Each row is a point on a tangle of strands that fork, close into loops and nearly touch. The rows are in no order.
Points whose rows are less than 97.7 apart are linked; no others are. Some points are linked to none.
vudeg: [  7  -5   9  11  30 -11  10  29 -46 -36   9 -13  43 -21 -39 -41  -3   9
  -6  11  16]
zuti: [-37  18   4  11   8  -4  -1 -23 -35  -3  25  12  19  -7   0 -12  15  66
  -8  20  12]
Sus: [-14  57  -8  20  -1  33 -13  11 -31 -53  28   2  -1  23 -34  15   9 -55
  -4  23  25]
sot: [ -6 -29  19 -67 -36   5   7 -17  24  33  -6  28  13  17  36 -38 -44  -8
  18 -34 -19]
kupid: [ 41   9  20  20   2  -1  11 -13  58  20 -34 -19   7  37   7  22  -5  22
  20 -26   1]
Negil: [ 29   4  -7  13 -20  -8  -8   4  -4   1 -13  10  45  -3 -11 -41 -43 -29
  -5   5  18]
laso: [ 24 -27  35 -54 -18   6 -28   3  -2  16 -24   4  -9  20   6 -32  18  58
  -3 -26 -16]
Fonos: [-18  29 -22 -26 -13 -10  15  33  15  12  20 -10 -17  -6 -26 -65  -3  -1
  -4 -11  14]
luro: [  7 -18  -3 -13 -33 -19  -1   9 -19   3 -11 -31 -37 -17  28  33  30  -7
  48 -18  19]
Vume: [  3  16  16 -32  -3  13 -36  25 -35 -12 -11 -14  -9  -7 -13   6   4  14
 -23  -6  11]
bemoz: [-14   9 -18 -14 -27 -14 -68 -15   8   9 -54   0 -41   9  -2  38 -28  12
  62 -28   0]
fati: [ 20  20 -20 -54 -11 -39  30   5  30   6  10 -31  25 -51  48 -21   0  15
  19 -18  27]
vur: [ 12 -20  -4 -45 -10  11  24 -14 -24   9 -11  17  56  11  25 -16   5  -2
  32  -7 -19]
Zum: [-27 -31  -8  -2   0 -13 -17  15 -28   9   0  21   0 -19   8 -22 -30  23
  28  -5   1]
Likav: [-17 -21  33  39   8  15   2  -7  20  17  15 -10 -37  18 -15  43  -4  11
  25 -19  35]
nozi: [ -1 -40  25  51  32  -6  -7   1  10  29   1  -4 -27  46 -23  13 -20 -10
 -13  10  16]
buza: [ -4 -29 -16   0  14   4 -25  32   7 -32 -17 -28  21 -10  -4 -12  52  10
  -3 -17  22]
bala: [  2 -53  13  -2 -24   5 -22  28 -15 -40  25 -24  33 -19   2  -9  44  13
  13  -1  21]
renaz: [ 31  32  -5  33  -9  18  11 -10  35  -1  10  15 -11  14  39  -4  22  25
   6   9 -35]
fot: [-33 -10 -16 -46  21 -47   6  13  24  32 -12 -11   2  25 -25 -19   2 -17
 -12  18   5]
Sufe: [  3   3   4  50 -14 -29 -16 -18  -6   5   6   4  49  -3 -22  32  11  17
  12  -4  -9]
dagik: [  9  -7  -1  29   7  20  19  37  14 -13  22  -3 -13 -60  15 -27  11   3
 -23   3 -44]
gilur: [  5  28 -11  34 -62   9 -15 -27  21   4  11  39 -21  21   8  19  10   9
  26   5 -43]
gekib: [ -2  -9  -2  42  29  26  21 -10 -21  -1  44  -8  18   8 -49  21   0  19
   8  20  24]
letib: [-12 -17 -42 -47  -9 -13   8 -11  27  52 -31  -1  -5  37 -25  -6 -10 -38
  11 -11  -8]
let: [-36  15 -39  -4  16  -7 -58  26 -34   1 -28  13  -1 -16   8  -8 -13   2
  35   0 -12]
Nit: [-10  39 -26  31 -16   2 -45   8  13 -36   5   9   4   8  -1   6 -13 -60
 -11  22  18]
Rones: [ 22 -39  -8 -44 -40   1 -18  37 -15 -15  28 -10  34 -33  23 -26  -6  28
   5 -18  19]
Mos: [ -4 -13 -41  26  23 -20  12   7  33  14  -5  -8   4 -15  -6 -12  15 -27
 -41 -24  17]
Feran: [  3 -46   0 -34 -36   2  -7 -28  45  11 -26   4  15  13  38 -13 -49  20
  14 -38  29]
pirin: [-28 -19 -11  -1 -61 -25   4 -12   7   1   2  13 -29  43   5 -27  20  -1
  40   6  16]
bal: [ -2 -20 -29 -22 -44 -36 -45 -12 -21  -9 -42 -15 -33  10   5  35   4   9
  62 -17  30]
ladu: [ 36  22  -4  63  18   1  -1 -15  20 -12   3  33   4  24  35 -13  15 -27
 -11   9 -50]
Lub: [ 15 -22   7 -17 -39  -2  25  16 -13 -17   7  12  35  -1  31 -36  16 -41
  28  11 -32]
desin: [  5  35 -38  32  33  10  27   9  -6 -16  49  -2 -43 -21 -45   1   0 -27
 -57  29 -21]
duvi: [ -5 -45  28 -63 -10  16 -11  28  -2   5  16 -17  58 -25  25 -32 -31  -2
  25 -28  15]
Tofup: [ -2   6  16  46  11  35  -7 -14  21 -11  39   1 -12  15 -11  51   1  24
  16  22   9]
benep: [ 13   9   6 -53 -28 -19   9   0  39   2 -22 -11  18   0  31 -14 -19   3
  39 -13  33]
vebof: [  8   9   6 -43 -35 -59   6 -25  18  18 -29 -17 -17  25 -15  28 -30  14
   7  43  -7]
Tir: [ 30 -16 -18  32  11  -4 -18 -14 -22   3 -26  17   0   8  31  19  16  -8
 -12 -24  13]
lalef: [ 35  34 -14  40  23   3  21   1 -44  -8  -5   7 -12 -24  26  16   8 -28
 -19 -17   0]
Toza: [ -9  43 -15  20  50  -9  32  -4   0  -8   0   2  15 -17 -17 -22  13   5
 -15  10 -16]
Tife: [ 10 -25  -3 -29  -6  14  16 -30 -42  36 -31  23  -4  15  26  13 -12  -6
  35 -29 -16]
mori: [ 37  -9 -15 -10  24  34  33   3  -1  -3   2  -3   5   9  -3   6  -8  -1
 -62  11  21]
Dubep: [ 15 -12   7   8 -67  -6   2 -23  -1  -7  10  13 -27  36   3  13  26  -3
  52  -2 -24]
Vifi: [ 15  23  27  -1 -12 -16  15 -29 -43  14  -1   0 -23  15  14  34 -27  10
 -25  30  11]
pove: [-25   0  13  49  41  30  34 -14  -2 -72  58 -10  -8 -50 -21  30  24 -10
 -18  -2  10]
Dazep: [ -6   0  15   9 -33 -35  -9 -33  -8  17  -1   1  48  15 -38  16 -30   8
  44  -5 -13]
Sezor: [  0  -6   3   5 -19   3  32   4   8 -13  23  -1  19 -37  31 -16  21 -23
  -8  -2 -28]
biso: [-33  32 -12 -11  22  -6 -31   5  30   8 -26  13  12  -4 -10 -12 -23 -22
 -18  38 -47]
Vosiv: [ 39  23 -15  17  36  51  20  12  19 -14   4   1  24  30  -8 -37  -6  17
 -24   6  12]
buber: [-23  15  38  -6  24  26  23   8  -2 -18  28 -13 -22 -37  -4  -9  36  14
 -37 -32  30]
petes: [  8  12   4  27 -40   5 -19  12   8 -30  -3  16  23  19  -4 -10 -26 -31
  30  21   3]
Gelik: [ 16 -32  34  23   5  11 -32   6  12   7 -21  15 -16  69  -6  -9 -29  11
 -16  21   1]
sab: [ 24  -9   4 -27 -32 -34  13 -51 -15  23 -26  -6 -41  22   9  50 -36  22
  10  27  16]
lunif: [-26  15 -13 -46 -16 -17 -33  12  -3   2 -18 -33  12 -26 -12  13   7   0
 -24  -9  24]
Korob: [-29 -21  21 -15  25 -26   2  35 -38  -1  11 -22  17 -21 -44  -2  -5  -9
  15  32   4]
regof: [-14   1  39   2   3 -36  19 -30  -9  21  -5   2   6   5   8  13 -29 -15
 -15   2  21]
vifa: [-33  24  32  -6  28  -3  20  -1 -34 -14  17 -14  19 -44  -6  24  -8   7
  23  29  -1]
laget: [  0  23 -44  24  -9   3 -68   3   2  18 -35  19 -17   3  -7   4 -31  -4
  38 -26 -15]
giram: [-25   7  19  11  40  42  42  -5  20 -43  41 -22  -9 -33 -43  21  14 -24
 -37  22  -8]
votan: [ -6  28 -10  41  37   9  46   8 -32  -7  42  11 -38 -45   1   4 -11 -33
 -40 -11 -12]
mibe: [ 32   4  13 -23 -47   8 -43   9 -13  -4 -19   6 -25  12  -4  -2  12  30
   0 -10  -4]
taveg: [ 17  15 -22  -7 -42  18 -12  -1  44  22 -30  23 -43  41   7 -23 -35   1
  11 -24 -14]
beku: [-59 -13  16 -20  11  41  10   2 -11  18  18  10 -10  -8 -18  -7 -31 -23
 -45  -8  27]
nofe: [ 31  15 -21   9  15 -20  29  31  -8 -15  12 -21  46  -3 -14 -49 -24  -2
  -1   6  46]
gisum: [-17  12 -31   2 -36 -37  29 -11   2  -4  13  -4  -2  20   1 -17  31 -28
   2  13  34]
vud: [ 18 -24  -2 -25   4  30 -29 -25   4  28 -50  13 -11   7  26  36 -15   6
  16 -32 -31]
Taveb: [ 16  29 -45  -7  -6  24   6  -4  43  43 -24   9 -19  36 -15   5   0 -29
  17 -15 -19]
Ked: [ 19  -4 -10  33  -5   0 -28  19   8  17 -33  34 -34  21  11 -18 -35 -13
  26 -14 -30]
zodi: [  9 -29  31 -58 -12  14  -4   4  18  37   6  19  -6  -9  36 -35 -29  47
   4 -35 -24]
Momul: [-27   4   7  14  43  -5  12   4  24 -13  -2 -26   6 -45 -10 -12  22 -12
 -41 -57  26]
Vis: [-26   5 -19  31  44  13  32  24 -11 -53  41   4 -24 -19 -44  -2  28 -58
 -29  33 -24]
Dum: [ 31  30  -3  -8 -27  -6  16 -29 -26 -10   4 -20  22  24  -3  37  48  10
  -3  12   6]
zud: [  2  -6  18 -12 -18  57   1  27  11  -1   1 -14  -8  23 -15   6  11 -32
  17  -9  -6]
remug: [-21   3  53 -13  21  -8   2 -29  -4  34 -31   1  25   5   8  35 -17   4
   7  -6 -18]
pud: [ 12 -16  -6  -6  30 -12  19   2  -4 -11   2 -15 -16 -40 -16  30  26   1
 -62  46 -33]
buno: [-27 -11   0  -9   8 -10   7   6 -33  -2  16   6 -18   7   4 -14  24  49
  26  -1  20]
pigip: [-13   0  15   7   9   3   1 -12  33  10   5 -14 -16 -15  -5  38  34   3
 -43  15 -24]
lobub: [-21 -41   3 -13  37  38  13   0  12   3  -2  -6   1 -14  17   1 -28  -7
 -66  -1  29]
Sim: [-16  17  23   0  14   3 -40 -12 -21  10 -56  35  -6   9  18  41 -10  -4
   9  -6 -35]
vopa: [ 38   1  25  15 -11   6 -38   1  -7   3 -15  19 -42  40  12 -15  10  23
 -34  22 -26]
zuf: [ -9  29   2  27  21 -45 -22   5  24 -15  -7 -18   0  18  -7   0   6  11
  -6  36  32]
kabeg: [ 26 -18  18  17  21  21   4  31 -21   5  15 -12 -21 -38  -2  17  38  19
   5  -2 -32]
led: [-34  14 -21  -7   7  -1  -1 -19   9   0  -2 -21  15 -38  -3  40  37  16
 -28  -5   2]
rufa: [-20  40  -8  16  33 -14  30 -19  -1   8  12  11  -3 -38  21  16   1  14
  18  31 -31]
zuge: [-43 -15  36 -31   1  16  21  17 -15  12  38  -2 -15 -29  -7 -35   3  19
 -39 -31   9]
zuse: [-12  15   6  44  11 -27 -31 -26 -35 -22  12   8  10  -8  -1  18  21  50
  -2  10 -19]
dak: [ 42  23   2  46  30  27   6  -9  17   6  -4  32  21  45 -13 -16  -7 -27
  -7  15 -22]
Mino: [ -4 -29 -39  33  38   4  -7   9   2   4 -20   3  16  -5  -5   9  37  -9
   4 -20  -8]
mif: [-20 -22 -17 -36   3 -53  14 -29  45  26 -20   1 -13  33  31 -23  -5  13
 -15  18  14]
dubi: [ 27  37  26  15   4  36 -31  25 -31 -22  12   2  -9  33 -28  33  -6 -29
   0  35   3]
Tam: [ 25 -21 -26 -76  19 -12  52  10  11  16  26  -3  35 -30  58 -38  -3  15
  19 -10  -4]
Rotu: [ -5 -34  16  19  -6   0  25  18  -1 -44  41 -23  23 -32 -27 -30  14 -11
 -16  11  32]

A tip is a point with one link. Name the tips that can be reached along the links from each point below, in the order of the rows.
mori: duvi, Toza, pove, gisum, dubi
let: luro, Dazep, mif
lunif: gekib, pud, Tam
regof: vebof, kabeg

How many points has the smallest loop of links through each point below? Write none if it is on no loop.
Lub: none
Feran: none
mori: none

Name the points in between on the shortest way along the links from the first point to the second, in order.
gilur, Negil: renaz > ladu > dak > Vosiv > mori > lobub > beku > zuge > buber > Momul > Mos > Mino > buza > bala > Rotu > vudeg > nofe
Lub, vebof: vur > Tife > vud > Sim > remug > regof > Vifi > sab
Gelik, Tam: vopa > mibe > laso > zodi > sot > Feran > benep > fati
letib, Dazep: Taveb > taveg > Ked > laget > let > Zum > buno > zuti > zuse > Sufe
vifa, giram: Korob > vudeg > Rotu > bala > buza > Mino > Tir > lalef > votan > desin > Vis
